Points on a hilly landscape, in no order, each with its height.
From any point a ball takes the steepest step (drop divided by distance) to one of its 2 nearest points. It stops when none of these is lower. Distance is the straight distance between rows; heights are no part of it.
j747 h=657: [-19.7 -24.5  16.7   0.4   4.1   4.9  -0.5 -25.6  -7.5  34.8  16.1 -10.1
  -7.7  -7.6  -2.5  -7.7   5.7  -4.4 -38.5   2.2 -13.4  20.2 -16.0   9.0
 -27.0]
j527 h=494: [ 18.7  -0.3 -25.5 -16.8 -15.9 -18.0  10.2  11.7  -0.6   7.0 -17.7 -11.8
  20.1  19.0  -5.7 -22.7  14.4 -16.7  23.0   3.6  -1.6 -10.0   6.7 -11.6
  18.7]
j702 h=424: [  8.0  30.3 -31.9 -27.3   3.5  -9.0  -6.1   5.6  15.0  18.0  -3.9 -18.0
  12.1 -23.3   0.6 -26.0   7.1 -19.6 -20.0  24.9  -0.2 -14.5  23.9 -14.6
   5.7]
j585 h=57: [-20.0   0.8 -17.9  -4.7   9.4 -11.0  16.3  12.8  -0.4   2.7   1.5   4.7
  11.3   3.5 -20.6 -12.9  14.9 -11.3  22.1 -19.1   8.5   1.5  -7.5 -15.4
 -18.7]
j703 h=691: [  8.6 -14.1  24.4  -0.4  13.1  -2.6  10.4  42.6  -1.3  -4.3  21.2  36.2
 -23.7   7.6 -51.7 -12.8  -2.4  -8.7  49.9 -20.4   0.7 -26.3 -24.4 -10.5
   6.2]
j332 h=719: [ 10.9  -0.5   1.9 -10.7  -6.7   6.5   6.9  44.8  12.0 -13.9  13.0  15.1
   1.3  -0.4 -19.9  -2.8 -31.2  -6.0  47.6 -16.8   9.7 -12.7 -15.6  31.8
  21.8]
j305 h=570: [ -9.7 -20.9   7.7  23.3  -6.8  15.8 -15.8 -23.7   5.3   7.0  15.6  -5.7
 -24.9  -1.6   2.2  23.4   4.5  23.7 -37.6  16.1   6.1  -2.4  -4.1 -13.5
   9.9]
j515 h=636: [  0.1  19.1 -29.0   1.8 -20.3  -7.6 -19.8  -1.9  12.9 -16.4  -6.5 -12.7
  -1.8 -20.2  24.2   9.3 -15.0  12.4  -8.9   9.4   5.0  -7.6  16.6   1.2
  12.0]
j565 h=483: [ -9.7   8.5  13.6   9.1  -0.7   4.2  -8.8 -25.3  12.4  19.9   6.6 -11.6
 -30.9 -12.8  34.4 -10.8  12.1 -11.0 -69.7  19.0   4.4   1.0   7.3  -2.0
 -23.2]
j309 h=357: [-20.9   4.2  -6.4   0.6   0.4  27.2  -8.2 -12.5 -15.7  16.1  12.8  10.8
 -18.9 -10.8  22.5  -4.4  19.5   7.4 -53.6   5.8   0.0  19.6  49.3 -22.2
 -18.7]
j301 h=160: [ 35.0 -19.2  18.9  20.7  20.4  11.3 -25.9  -8.7  11.5   9.1 -26.3 -23.1
 -42.9  33.3  23.2  44.0  31.5 -22.5 -52.0   3.3  -7.6  -9.6 -27.1  -3.6
 -11.9]
j514 h=679: [-24.9 -26.7  18.5  -0.6   7.8  -2.8  13.1 -10.5 -10.8  29.0  19.6  16.3
  -0.8 -14.5 -23.8 -28.1 -11.7   6.2  -6.6  -2.6 -15.9  -0.7   6.7  -8.7
  -4.9]
j807 h=240: [ 21.0 -12.5  13.8  23.8  19.4  17.3 -33.5  -8.6  -0.7  -3.2 -29.8 -21.3
 -25.6  15.2  14.2  66.7  25.2 -16.0 -34.0  10.2   2.7   2.3 -34.2  -5.5
 -13.5]
j116 h=186: [ 18.4  14.4  -1.6 -19.1 -23.1 -18.0  -2.0  12.2   0.5  -9.1 -24.6   2.7
  18.3  22.6   8.0 -49.1   6.2  -9.4  44.4 -18.3   4.2  -6.0  15.1  -4.8
   2.6]
j468 h=260: [ 12.4   6.3  10.2 -33.0 -17.3  -0.3   6.1  20.3  -0.3 -18.3  -8.9 -13.3
  19.6  20.9  -1.5   0.6   1.6  -3.7  49.1 -12.7  14.1   7.5 -23.3  25.7
  23.8]
j214 h=667: [ -8.0 -25.3   1.5  -5.0  17.7   2.2  14.9   5.1  -9.4  26.9  24.3  11.2
   1.0  -6.9 -39.7 -22.5  -9.1   0.0  14.3  -3.3 -19.5  -0.7 -16.0  -3.3
  -0.4]
j830 h=440: [ -5.0   7.9  14.8  -9.9  -1.6  -2.6 -17.5 -10.4   3.7   5.2   0.3  15.7
  -4.3 -20.2 -10.3 -53.9 -30.5  13.1  31.4   2.3  -1.4 -15.9  14.1  -8.6
 -13.2]
j386 h=376: [ -6.3   7.1 -16.9 -24.9  -2.8   9.1 -17.6 -13.9  17.6  22.9  12.0 -12.9
   0.4 -39.5  -0.8 -19.6 -29.4  -4.3  -3.1  25.5 -21.5 -17.4  17.3 -19.7
   2.6]
j669 h=625: [ -8.6 -17.4  12.8   9.8  -7.4  -7.0   3.0 -15.8  -9.3  -6.2  27.0  28.2
  -7.4  -5.4  -8.2  -0.5 -22.1  40.5  -9.6  -8.8 -17.5  -8.4  17.5   0.8
  15.2]
j88 h=347: [ 11.6  22.9 -16.4 -13.2 -20.9  -6.4  -5.5 -17.1  23.5   7.2 -12.5 -22.5
  22.8  -7.0  13.8  -3.5   2.0   1.1  -1.6  31.2  10.7  -4.8   3.2 -11.2
  16.5]
j403 h=608: [-18.0  14.2  11.6  10.9  -7.2  -4.4  -5.4   5.5  -9.0 -31.5 -27.8  -5.7
  19.2  20.5  38.3  16.9  16.7  -4.9  14.5 -12.1  18.7   9.7  -3.2   3.5
  -9.7]
j429 h=344: [  2.1   5.8 -13.0 -19.5  -6.9  -2.9  -7.4 -20.4  17.3  27.0  -1.7 -29.4
  -4.4 -32.8   3.1 -14.8 -15.8  -8.0 -30.7  21.9 -17.3 -12.0  10.5  -4.1
  -2.0]
j326 h=592: [ 19.5 -16.4  -1.8  -0.8 -21.0   9.2   9.4 -29.8  18.8  -1.9 -23.2 -24.2
  21.3  25.3   3.6  26.8  10.0   6.4   8.2   0.9  -2.0  18.5 -15.2  10.8
  -8.4]
j132 h=614: [-14.4 -18.3  15.8  21.7  11.3   3.8  -2.8 -27.3  13.7   7.7 -26.7  -8.2
   4.4   6.2  19.3   9.5  18.7 -11.3 -14.7  -8.0  -7.5  13.9 -19.4   0.1
 -34.4]
j663 h=723: [ 12.4   0.8  24.5 -17.6   3.6  15.3   1.5  18.6   0.6 -31.8   4.3  20.7
  -9.0   8.5 -28.8  13.7 -23.0   9.4  48.0 -15.6  19.0   5.5 -27.1  43.5
  -6.6]
j532 h=177: [  0.0  -7.6  11.8  23.3 -10.1   9.6 -16.3  -3.4  -7.8 -30.7  -5.2 -15.7
  -4.5   6.4  19.7  44.7   1.7  15.4   2.2  -5.1  21.7   5.3 -18.0   3.1
 -16.4]
j534 h=438: [  5.9  -2.2 -32.0  -5.7  13.4 -17.3  18.7  -0.4 -11.8   5.9  -7.0 -18.2
  12.2   6.4  -1.0 -11.6  17.5  -7.2 -22.7  -1.4  -5.2  15.6  -4.0   5.8
 -13.7]
j62 h=703: [  6.3 -10.2  36.8 -10.5   0.4   4.4  12.6  54.6  -1.1  -5.6  27.2  46.8
 -15.2  12.6 -46.6   0.5 -16.2 -11.4  51.2 -12.9   9.1 -32.5 -22.0  10.2
  27.4]
j319 h=677: [ -0.1   7.2  15.9  -5.2 -22.0   7.0  -7.8  15.8   5.3 -19.8  14.5  23.2
  -6.7 -20.9  -4.2   2.9 -36.0  19.3  30.3 -12.4   0.9  -4.0   2.1  24.4
  31.2]
j983 h=458: [  9.7  41.7 -20.9 -12.3   5.4 -20.3   0.9  -4.5  12.2   6.1  -0.6 -14.1
  -5.3 -18.7   5.0  -5.1   1.1  -0.8 -23.3  30.4   5.6 -15.7  17.1  -4.2
  13.1]
j92 h=425: [  2.3   8.2  21.6 -12.9 -13.1   5.8 -17.7  -9.1  16.1  16.6  11.5  15.8
   2.4 -16.1 -17.2 -32.6 -28.4   8.1  44.5   1.3   5.3 -11.5  -1.2  -4.6
  10.6]
j779 h=560: [ 15.0 -20.8  12.3  23.0 -14.0   0.6   1.0 -38.0   8.4  -0.7 -30.1 -14.6
   5.7  37.3  52.2   6.9  16.2  -8.8  -7.4   8.1 -14.2   3.0   7.3  -5.7
  -9.1]
j705 h=729: [  4.1  -9.4  -4.6   2.9   0.5  -2.5  13.9  31.2   2.8   2.2  22.5  18.4
   5.6  -4.0 -35.3   9.9 -30.6   5.0  30.5  -7.1  -0.4  -7.1 -12.9  17.3
  21.9]
j476 h=741: [ -2.4  -6.9   6.9  -0.5  -0.6  18.7  13.9  20.4  -5.3  -4.0  22.6  15.9
  10.5 -11.8 -37.3  35.0 -26.0  18.3  10.2  10.4   6.6   6.4 -15.7  20.3
  26.9]
j34 h=644: [ -9.1  -5.2   5.9  19.2   1.5  -8.6  -2.7   4.4  -8.6 -15.6  20.1  23.4
 -10.0  -7.0   0.3   2.1 -29.6  26.8   3.7 -17.8   2.3   0.0   5.4   5.6
   2.5]
j5 h=501: [ 17.2  -6.2  -2.5  14.7 -11.9  -3.0   9.6 -25.0   9.5  -3.3 -26.9 -16.8
   9.4  28.4  46.9  -2.6  26.2  -9.2 -31.2  25.8 -17.8  -0.4  23.2 -15.3
   4.2]
j166 h=340: [ -8.3  -4.2 -21.5  -8.7   0.3  -8.6  10.9   2.4  -0.4  25.7   9.1  -8.9
  10.8 -15.1 -12.0 -30.3  -7.3  -4.1   7.6   3.8   2.1  -2.8   6.1  -7.1
  -3.4]
j14 h=333: [  2.4 -26.1   6.8  38.1  15.3   4.9 -22.3 -14.5 -12.9   0.7 -10.1 -13.0
 -22.6   0.6  20.1  36.0  16.5  -2.9 -30.8  -6.6  -5.6  10.6 -29.9  -5.3
 -23.9]
j361 h=653: [ -7.5 -19.7  21.7   2.1  23.4 -15.1  21.9   4.6 -18.3  -3.2  16.3  32.2
 -15.9  13.1 -48.4 -12.7 -14.5  10.7   4.1 -22.4 -26.7  -4.9  -7.5   5.6
   4.6]
j106 h=638: [-15.9 -14.8  16.5  14.0   8.2  10.5  -5.4 -30.7   1.7  12.2  -1.1  -7.7
  -5.5   1.4  -7.6  16.8   8.9  -3.9 -12.1  -0.2  -8.6  24.0 -24.4  -0.3
 -23.2]
j144 h=682: [ -7.3   9.2  20.5  -3.9  -1.4 -13.1   3.8  18.0   0.7 -36.1  10.5  26.2
  -9.1  -0.5 -11.5  -7.1 -23.5  12.1  33.0 -15.4  17.3  -5.7 -13.8  18.0
   0.5]
j677 h=713: [  7.9  -7.2  38.3 -12.6   2.3  16.8   8.3  37.5  -0.4 -25.0  22.0  37.3
 -12.6   8.0 -41.2  13.9 -27.4   8.6  43.8 -14.1   9.2 -10.4 -16.3  33.5
  16.6]
j229 h=285: [-17.1  20.7 -14.6   8.8  13.7  10.7  -8.8  -0.2 -12.8  12.9   2.1   2.5
   0.9  -5.2  16.2   1.3  20.3   1.1 -37.1   6.5  20.7  20.1  33.6 -11.7
 -18.5]
j803 h=632: [  6.2  -6.0  11.0  11.2   0.7  -8.0  14.1 -27.9  -2.7 -21.9 -28.9  -3.9
  25.8  42.9  12.3  10.1  15.4 -13.9  16.8  -7.7 -21.9  10.1 -12.2  -5.0
  -2.1]
j348 h=658: [  0.7  -5.2 -26.7   6.9 -15.2  -2.7  -9.2  -5.7   5.5  -7.7  -6.4  -5.8
   1.4 -22.1  12.6 -10.4 -20.8  19.3   2.6  -6.4  -2.1   1.1  13.6   3.0
  -1.2]
j344 h=661: [  1.3   1.2  13.4  15.2 -21.2  -4.0 -15.3  -2.7  10.8 -27.5   6.8  11.0
 -14.2 -14.0  12.5   0.8 -31.1  26.2  15.5 -13.5  11.1  -5.7   2.1   3.4
  10.0]
j20 h=674: [ -2.7  14.0 -31.4  -2.8  -8.5   4.0  -5.0  -2.5  -0.8  -3.0  -1.5  -0.5
   8.4 -15.5  17.6 -29.2  -9.8   3.8  -1.4  -4.7  -9.0  12.4  33.2  -3.5
 -13.7]
j260 h=215: [-25.3  15.7 -15.6   6.5  16.2   1.7  12.9   5.5 -19.0   3.7   5.3  10.5
   5.4  -3.9  -8.4 -10.5  24.0  -3.8 -16.3  -5.4  12.2  13.5  22.5 -11.4
 -17.7]
j27 h=335: [  6.8   7.9 -28.6 -22.3  -0.9   7.2 -12.4  27.6  -3.4  24.6  -6.2   9.7
   0.2 -18.4  -9.4 -51.3  -9.4 -28.4  35.9  -4.0 -11.7 -14.3  43.4 -17.5
  -8.2]
j447 h=457: [ 10.2  10.2  13.0 -13.1  -0.4  -6.5   0.0  -7.7   6.0  -4.0 -15.8  18.0
  -3.8  -4.7  -2.7 -60.6 -13.5   5.3  27.6  -8.4   9.7  -7.5  19.0   0.7
 -28.5]
j773 h=228: [ 15.9  -0.3   3.0 -13.7 -20.0 -10.7  11.8  21.5   3.6 -15.9 -12.8   3.3
  15.0  21.4  -3.3 -26.0   6.5  -7.5  54.3 -20.6   8.1  -3.0 -15.2   8.3
  17.2]
j24 h=469: [ 13.6   1.9 -32.0  -5.9  -1.4 -17.2  19.9  -1.3   2.7   9.3 -11.6 -26.9
  26.5  13.3  -1.3 -27.5  20.7 -15.4   4.7  13.6 -12.6   1.0   0.9  -4.4
  -3.6]
j269 h=311: [ -8.2  -6.0 -17.6  -0.4  -0.1  -5.5   2.9  -8.5  -1.2  29.5  14.4 -13.3
   2.8 -30.9  -6.1 -22.4  -6.2   4.0 -28.5  10.9  -8.1   0.7   8.4  -2.7
  -1.8]
j505 h=147: [ 22.0 -11.3   3.6  -0.9   2.1  -1.4   3.4 -34.7  18.2  24.6  -8.3 -27.1
 -22.0  12.5  14.3   5.8  20.7 -11.7 -56.7  24.5 -11.2  12.4 -10.2  14.1
 -19.0]
j921 h=662: [  9.7  -6.9  -0.1  -2.4  -6.8  -6.3  24.2  -8.0   0.2 -11.6 -22.0  -6.8
  30.7  43.9  13.4  -4.2  31.8 -21.0  15.2   6.6 -17.0   4.1  -2.1 -16.1
  12.0]
j474 h=396: [ -8.6  -2.2   3.8  13.8  22.3  -5.7  -8.9 -10.6 -14.0   1.2 -10.0 -18.3
 -18.3   1.8  12.8  28.2  24.4  -2.4 -45.6   4.0  -4.2  12.3 -21.6   2.1
 -19.0]
j329 h=144: [-29.9   5.6 -14.8  -3.0  16.2   1.5  13.2  21.9 -21.3  11.6  15.7  17.6
  13.2   0.4 -18.1 -26.9  10.7 -10.0   5.4 -18.9   9.6   6.6  14.6 -30.2
 -12.6]
j370 h=631: [-23.4  19.0   7.8   1.3  -6.1  -5.8   0.0  13.6 -13.3 -16.7  -3.3   2.1
  16.4   1.4  19.5  10.4  11.1  -0.2   9.4 -10.0  36.5  11.3  -0.6  -7.1
  -6.2]
j782 h=606: [ -4.2  -6.7  -7.8   7.3  18.8 -11.2  22.5  49.2 -18.8   7.0  27.0  58.0
 -13.3  -4.4 -23.3 -42.4 -11.2 -16.5  19.5 -28.8  -7.6 -25.3  19.9  -1.4
  13.2]
j806 h=259: [-10.6 -25.7  13.3  36.9   8.2   6.1 -15.2 -21.4 -14.7 -19.8   0.9 -15.7
 -25.7   1.9  15.2  34.2  -1.7  19.0 -10.4 -12.4  10.6   8.5 -15.6  -2.7
 -25.5]
j181 h=386: [ 16.1  26.0 -20.7 -24.1 -11.4 -13.0  -0.6 -12.5   8.1   5.7 -19.1 -25.2
  17.2  -2.5  19.6 -26.1   6.4 -25.1 -11.7  30.0  -7.9 -12.3  19.3 -15.4
  15.9]
j26 h=732: [ 27.8  -0.9  12.2 -10.9  -5.2   3.2   3.1  -2.0  15.0 -28.7  -6.2   9.4
  -0.4  14.1 -18.0   3.4 -17.9  15.0  44.1  -9.2   7.1  13.6 -21.5  28.0
  -8.4]
j833 h=59: [ 33.3 -14.7   8.9  11.6   7.3   6.8  -8.3 -25.7  20.3  13.4 -17.1 -21.7
 -20.1  21.5  20.2  38.1  25.2 -10.0 -42.4  23.0   0.4   1.4 -15.1   0.4
 -10.3]
j95 h=646: [-33.6  22.9  -6.4  -0.9  -6.7  -4.9  12.5  35.9 -16.0 -13.0  14.3   8.6
  14.2 -10.7   7.6  10.2  -5.6   6.9   9.5 -10.3  31.7  -3.1   1.2  -3.2
   9.1]
j236 h=633: [-14.3  -7.3  -1.6   7.0  13.9  -3.2   9.6  -0.1  -6.8   7.9  21.8   1.2
  -8.8  -8.9 -24.8  32.2  -0.7  12.7 -22.2   4.4   5.1  12.2 -19.0   5.5
   1.7]
j816 h=628: [ -2.2 -12.7  -0.2  11.5  24.0 -15.3  20.3  24.4 -23.3   0.6  29.3  48.0
  -8.0  -0.6 -31.1 -24.7 -14.6   3.4   6.6 -30.4 -16.6 -15.6   6.4   4.7
  14.7]
j584 h=693: [ -7.9  19.2  -8.7  -6.8 -19.4  -7.2 -11.3  33.2   3.5 -21.1  21.2  18.2
  11.1 -20.8  13.9  -5.9 -29.8   3.7  23.7 -17.5   3.0 -14.2   7.4  20.9
  30.9]
j473 h=518: [ -6.4   7.1   1.8  10.5   4.5   6.3  -7.1 -21.8  10.1  22.8  -6.5 -17.3
  -0.7  -4.0  28.9  -2.6   9.3  -0.5 -40.8  13.5   7.4   7.4   1.9 -10.0
 -20.3]
j700 h=520: [  9.9  -1.7 -36.0  -8.1  -1.9 -17.7   2.7  31.3   6.0  14.9  -1.5  -4.6
  10.8  -2.4  -6.5 -20.8   3.7 -20.7  29.0  -7.3  -1.2 -20.0  -4.9  -1.6
  13.6]
j328 h=318: [ 18.8  19.7 -14.1 -24.4 -22.8  -3.9 -10.9   8.0  20.3  12.2   0.3 -18.4
  17.8  -6.9  -7.7   9.2  -0.7  -2.1  13.8  25.3   8.4  -1.6  -9.3   9.4
  34.2]
j896 h=232: [ 13.5  20.0 -20.7 -23.2 -25.2   0.8  -6.3  10.0   2.4  -6.1 -25.0  -0.8
  25.4  -0.6  17.5 -41.9   8.0 -15.1  35.4  -3.9   6.8  -1.3  36.7 -24.1
  -3.7]
j817 h=705: [-15.0 -17.3  12.2  -3.1   2.2   2.0  10.6  -9.4 -14.7  22.2  21.6   3.9
  -0.7  -1.3 -12.3   3.7   4.0  23.8 -43.9  10.2 -12.8   2.9   6.8  -6.5
  17.5]
j579 h=610: [  0.5   6.7   6.5   3.1  10.6  11.6   3.5 -11.3  10.8  12.8   7.7  -3.4
  -7.9  -2.8 -20.2  50.2  10.8  10.0 -21.1  28.1  21.4  16.3 -25.4  -3.0
   2.0]
j643 h=599: [-11.4 -34.2   7.8  22.4  -0.1   5.8  -3.5 -23.2 -15.4   3.3  16.3   7.1
 -18.4  -6.2  -1.1  14.3  -9.3  34.1 -17.9  -2.6  -7.3   6.7  -0.8   0.8
   3.3]
j656 h=673: [ -4.0 -16.7  26.7  -0.7  25.0  -6.3  27.3  15.2  -2.9  -4.2  16.5  28.8
 -17.2   8.0 -61.4 -14.8  -3.7  -7.7  33.5 -19.0 -12.3 -10.8 -16.9  -6.3
   3.4]
j363 h=643: [ -7.9   1.4  20.7   3.8 -14.0   2.6  -2.5 -12.7  -7.1  -2.8  18.7  29.2
  -0.8 -17.0  -3.7 -32.9 -26.6  35.6   7.1  -8.8  -7.9 -10.3  25.3 -19.8
  15.9]
j400 h=104: [ 11.3   5.9  18.8   4.0  -1.1  17.7 -15.5  -3.1 -23.7 -40.5 -21.5 -43.4
   4.9  19.8   5.3  78.1  12.3  -6.7   2.8  10.2  13.2   3.1 -24.8  17.8
  -1.2]
j178 h=210: [ 14.0  -7.8  -6.5   1.0   2.6   1.7  -2.2 -18.3  12.7  19.9  10.7 -24.0
 -27.0 -10.3   3.8  10.0   4.4   9.4 -50.2  20.7  -7.7   9.4  -7.1   9.9
  -3.6]
j927 h=265: [ -2.0  -4.9 -24.4  -1.0   0.7  -1.8  -9.9 -15.3   1.9   8.6  15.5 -13.3
 -22.0 -21.3  13.4 -13.1  -4.0  18.9 -48.8  12.4 -14.6   8.6  10.7   3.0
  -3.6]
j564 h=652: [-20.0 -20.7   6.3  -5.5  12.3   1.4  18.9   3.3 -12.0  26.8  30.5   9.6
   4.6  -3.5 -44.5  10.5  -4.4  11.6  -6.1   3.6  -9.7  10.6 -10.7   0.3
  17.1]
j149 h=546: [ -2.4  10.5  -2.9   3.1  -4.3  -0.6   8.8 -11.9  15.9   7.6 -16.6 -13.1
  13.1   7.3  29.5   6.2  18.2  -7.2 -16.9   8.1  15.4   4.4  -3.9  -7.1
  -5.0]
j794 h=211: [ 16.5 -16.3  -3.3  -4.6   1.7  -3.3  12.9 -33.7   5.2  22.1 -13.2 -29.7
   5.1  17.2  10.5   8.1  24.6  -4.2 -27.4   9.6 -23.1  19.1 -12.7  13.8
 -15.4]
j675 h=666: [-18.7  25.9 -25.3  -2.5   9.6  -3.7   0.1  34.5 -18.2  -5.0  16.3  13.4
   7.9 -19.8   0.3   0.6  -3.0   5.7  -8.8  -0.3  13.1  -3.9  27.8   2.1
  17.2]
j225 h=574: [ 19.2  -5.0 -15.3   2.3  -2.3   6.7  -0.8 -21.0  20.7   2.3  -9.6 -24.7
   6.1   1.9   6.6  31.7   7.0   7.2  -2.9  15.1   9.7  14.8 -14.6   5.8
   4.9]
j760 h=580: [ -4.2   0.0  19.8   8.8  12.6  -0.6   2.8 -21.8  22.4  20.0 -25.5 -14.0
   6.5  15.5  21.4  23.1  26.0 -22.7 -26.1  15.8   1.0  -2.3 -16.0  -4.2
 -17.5]
j295 h=406: [ -1.4   0.0  -1.3 -13.6 -11.2   5.4 -22.4  -8.7  14.0  16.1  10.6   7.5
   3.8 -35.3  -9.2 -17.7 -40.8   8.8  24.6  12.2 -11.8 -18.0   2.7 -14.9
  18.2]
j853 h=429: [-17.7  14.8  -0.8  -6.8  -4.6  26.1 -22.3 -13.6   3.2  19.5  11.6  -4.6
 -32.9 -20.6  35.8 -14.6  14.8  -2.5 -73.3  17.8   1.1   3.2  30.4 -21.3
 -23.6]
j462 h=669: [-11.9  23.7  29.3   0.2   8.5 -15.1   2.9  20.6  -5.3 -34.1   5.7  39.6
 -11.1  -3.2 -11.5 -20.1 -21.9  25.5  13.0 -11.1  13.8  -9.7  14.7  21.0
  -2.1]
j860 h=381: [ -7.5  11.1 -21.4   7.3  14.0 -17.2  14.1   3.7 -15.3 -13.8 -23.2 -17.8
  16.3  16.1  17.4  12.1  31.8 -16.4 -19.4  -6.4  -6.5  12.4  -1.7   3.8
 -14.6]
j455 h=254: [ -7.1   3.2  12.6  10.5   0.0  -4.7  -2.9   8.6 -10.8 -32.9   1.9 -10.8
   0.3  -2.7   9.4  26.3 -13.7  22.5  19.9 -12.8  15.2   4.0 -13.1  20.5
  -7.4]
j516 h=530: [-14.3  -9.6  19.1  13.2   1.2   7.2 -12.1 -19.0   3.5  22.7  20.4  -4.5
 -38.1  -5.9  17.4   9.2  21.7  14.1 -64.1  16.9   1.4  -1.5  -3.3 -13.0
  -3.8]
j545 h=753: [ 18.5 -10.8  12.0  12.4  -5.6  29.2 -17.6 -33.1  18.7 -12.6 -31.4   3.3
   5.8  24.0   0.7  46.7   2.9 -10.2  16.1  -3.2   0.1  27.6 -21.1   5.1
 -23.2]
j174 h=656: [ -2.8  16.5  26.5  -2.4  -0.1 -15.9  -0.9   0.9  -1.8 -11.3   6.3  47.5
 -11.2 -10.5 -19.3 -35.7 -24.2  25.9  14.0  -2.0  -2.6 -14.8  23.1  -0.3
   6.1]
j925 h=282: [ 11.2  29.7 -29.9 -32.5  -8.8   4.9 -14.0  14.5   1.4   5.3 -16.8   9.3
  17.1 -19.3   2.0 -32.8  -1.0 -17.5  28.0  -7.8  -8.3  -4.1  48.6 -18.5
   2.8]
j992 h=597: [ 20.4 -23.1  20.9  19.9 -16.0   9.5   8.4 -33.3  15.0  -7.6 -30.5  -7.6
  12.6  41.1  24.6  24.5  18.1  -2.5   9.8   2.7 -19.1  19.2  -7.5  -4.2
   0.8]
j292 h=686: [-22.5  17.8 -27.8  -3.1   2.3   3.1  -7.3  36.9 -16.2   8.9  18.0  23.6
  11.0 -13.5  -7.8 -23.5  -8.1  -0.8  10.2 -10.1  -2.7  -8.7  40.9 -14.5
  15.6]
j560 h=278: [-22.3   0.4 -13.0  -0.9  25.1 -13.2  17.1   0.8 -23.9 -31.6 -23.2 -21.4
  12.3  15.3  -2.1   9.6  21.3 -17.8   6.0 -26.0  -9.9  13.9 -16.3   2.8
 -19.2]
j426 h=613: [  4.4   7.3 -12.3   6.6 -18.4   0.6 -14.0 -11.4  19.6  -1.3   5.6 -11.8
 -16.3 -23.1  16.1  19.8  -7.6  18.7 -22.6  18.2  16.0  -8.2  -2.7  -4.6
  12.1]
j406 h=578: [-12.3   0.2  20.4  10.2  -0.1  -4.1  -6.9 -17.6   4.4  -9.1 -20.5 -11.2
  26.5  17.3  26.2  22.6  25.7  -8.8   8.0   0.4  10.8  10.1 -11.7  -2.5
 -10.1]
j685 h=360: [-25.0   1.3  -4.7  22.4  16.7  -8.8  -1.3   4.0 -25.3 -32.6 -12.6 -16.6
   3.1   3.5   9.6  28.2   6.7  -5.4   2.6 -26.4   2.0  12.0 -14.2   8.9
 -17.1]
j573 h=550: [  3.0 -15.8 -23.5   2.0  15.5 -16.3   7.1  45.1  -0.5  18.7  17.0  18.1
  -2.8  -9.8 -23.0 -26.7  -9.6 -22.8  34.9 -20.3  -4.1 -23.9  -8.0  -2.8
  11.9]
j932 h=694: [  6.5  19.0 -22.6  -4.4 -11.6  10.9 -15.8  -7.7  -1.0  -4.9 -12.7  -0.6
  14.2   1.5  34.2 -18.0  11.6  -0.4  -9.0  -8.2   6.2   9.1  50.8  -5.6
 -17.5]
j720 h=692: [-19.5 -19.9  19.5  -9.2  -3.5  -3.2  15.8 -13.1 -18.9  41.1  25.8   6.4
   7.7  -6.2 -21.5 -24.6  -0.5  10.6 -22.1   9.5 -19.0 -11.2   7.0 -15.8
  25.3]
j83 h=292: [  6.3  10.2  -3.1 -17.5 -12.3  -0.7  -2.2  24.4  12.5  -3.2   6.8  -6.1
  16.4  -1.8  -1.2   8.2  -8.0   7.7  30.0   0.5  14.4   2.7 -18.3  15.0
  26.3]
j222 h=437: [ 23.1  12.2  -3.2 -11.8 -15.6  -9.6   7.5 -27.5   9.8  -0.3 -21.2 -25.8
   9.1  12.8  28.8  -5.2  14.0 -12.6 -25.0  39.3 -17.8  -6.1  19.3 -14.3
  13.4]
j866 h=224: [ 19.9  -0.4  28.7   1.4 -11.7  24.7  -6.9   0.5 -17.1 -43.1 -25.1 -32.0
   0.5  41.3  24.7  77.2  21.7 -13.7   1.8  22.0   0.4   7.9 -16.4   6.5
  15.3]
j638 h=742: [ 24.5  -8.5  11.8   2.8   1.9  15.1  -2.0 -24.7   9.7 -19.9 -15.2   2.1
  -0.7  16.1 -14.0  22.5  -6.1   5.0  30.1 -12.1   5.4  19.1 -18.3  18.1
 -18.3]
j298 h=373: [ -6.8  -4.9 -27.3 -23.3   0.6   1.3   7.1  16.5  -7.1  28.4  -5.2  -7.6
   8.2 -16.2  -5.7 -49.9   5.8 -16.6  11.7  -5.9  -5.2  -6.6  29.9 -13.8
 -17.9]
j973 h=165: [-20.2   0.7  -4.8   7.8  18.4  -6.7  15.3   3.6 -14.0 -19.7  -8.8  -3.7
   8.6   7.8 -21.1  -3.4  11.8 -12.4  25.5 -31.6  -4.8   0.7 -19.2   2.4
 -18.3]
j338 h=579: [  3.2  -6.4 -28.3   2.3  16.0  -2.2   6.1  43.7  -6.2  27.0  28.0  33.3
  -7.7  -8.2 -14.8 -47.0 -17.6 -25.7  16.8 -19.0 -21.3 -23.1  18.5  -9.4
   1.6]
j283 h=226: [ 20.2   6.5  16.1  12.8  22.3  22.7 -16.8  -9.8 -15.5 -25.6 -22.8 -29.6
 -15.3  11.1   3.1  80.9  19.7 -18.0 -20.2  11.8   7.3   3.8 -24.1   9.3
  -7.0]
j659 h=706: [ -3.2  13.5  -0.2  -3.7  -1.6  -4.4   0.0  48.0   2.1 -16.9  17.2  34.8
   2.6 -10.8  -6.8 -17.1 -34.1 -16.1  32.1 -18.1   1.4 -27.0  -2.5  23.3
  31.7]
j155 h=593: [ 12.2   7.9  -7.5  -2.9  -0.8   6.4   0.6  -3.1  15.1   5.1  10.4 -13.1
  -1.0  -6.5  -8.5  37.3  -4.8  19.0 -14.2  20.6  22.1   3.7 -12.6  11.5
  19.8]

Where does a ball stop that starts at each point below?
j760 => j585
j638 => j585
j816 => j585
j675 => j585
j720 => j225

Call two points neighbours if one is among the 2 nearest of the other. Go from one point of each pair to the other, from neighbour to neighbour, staying as low as possible. Name the highest point that can't be avoided.
j833 and j400 => j807
j116 and j400 => j298
j585 and j532 => j685
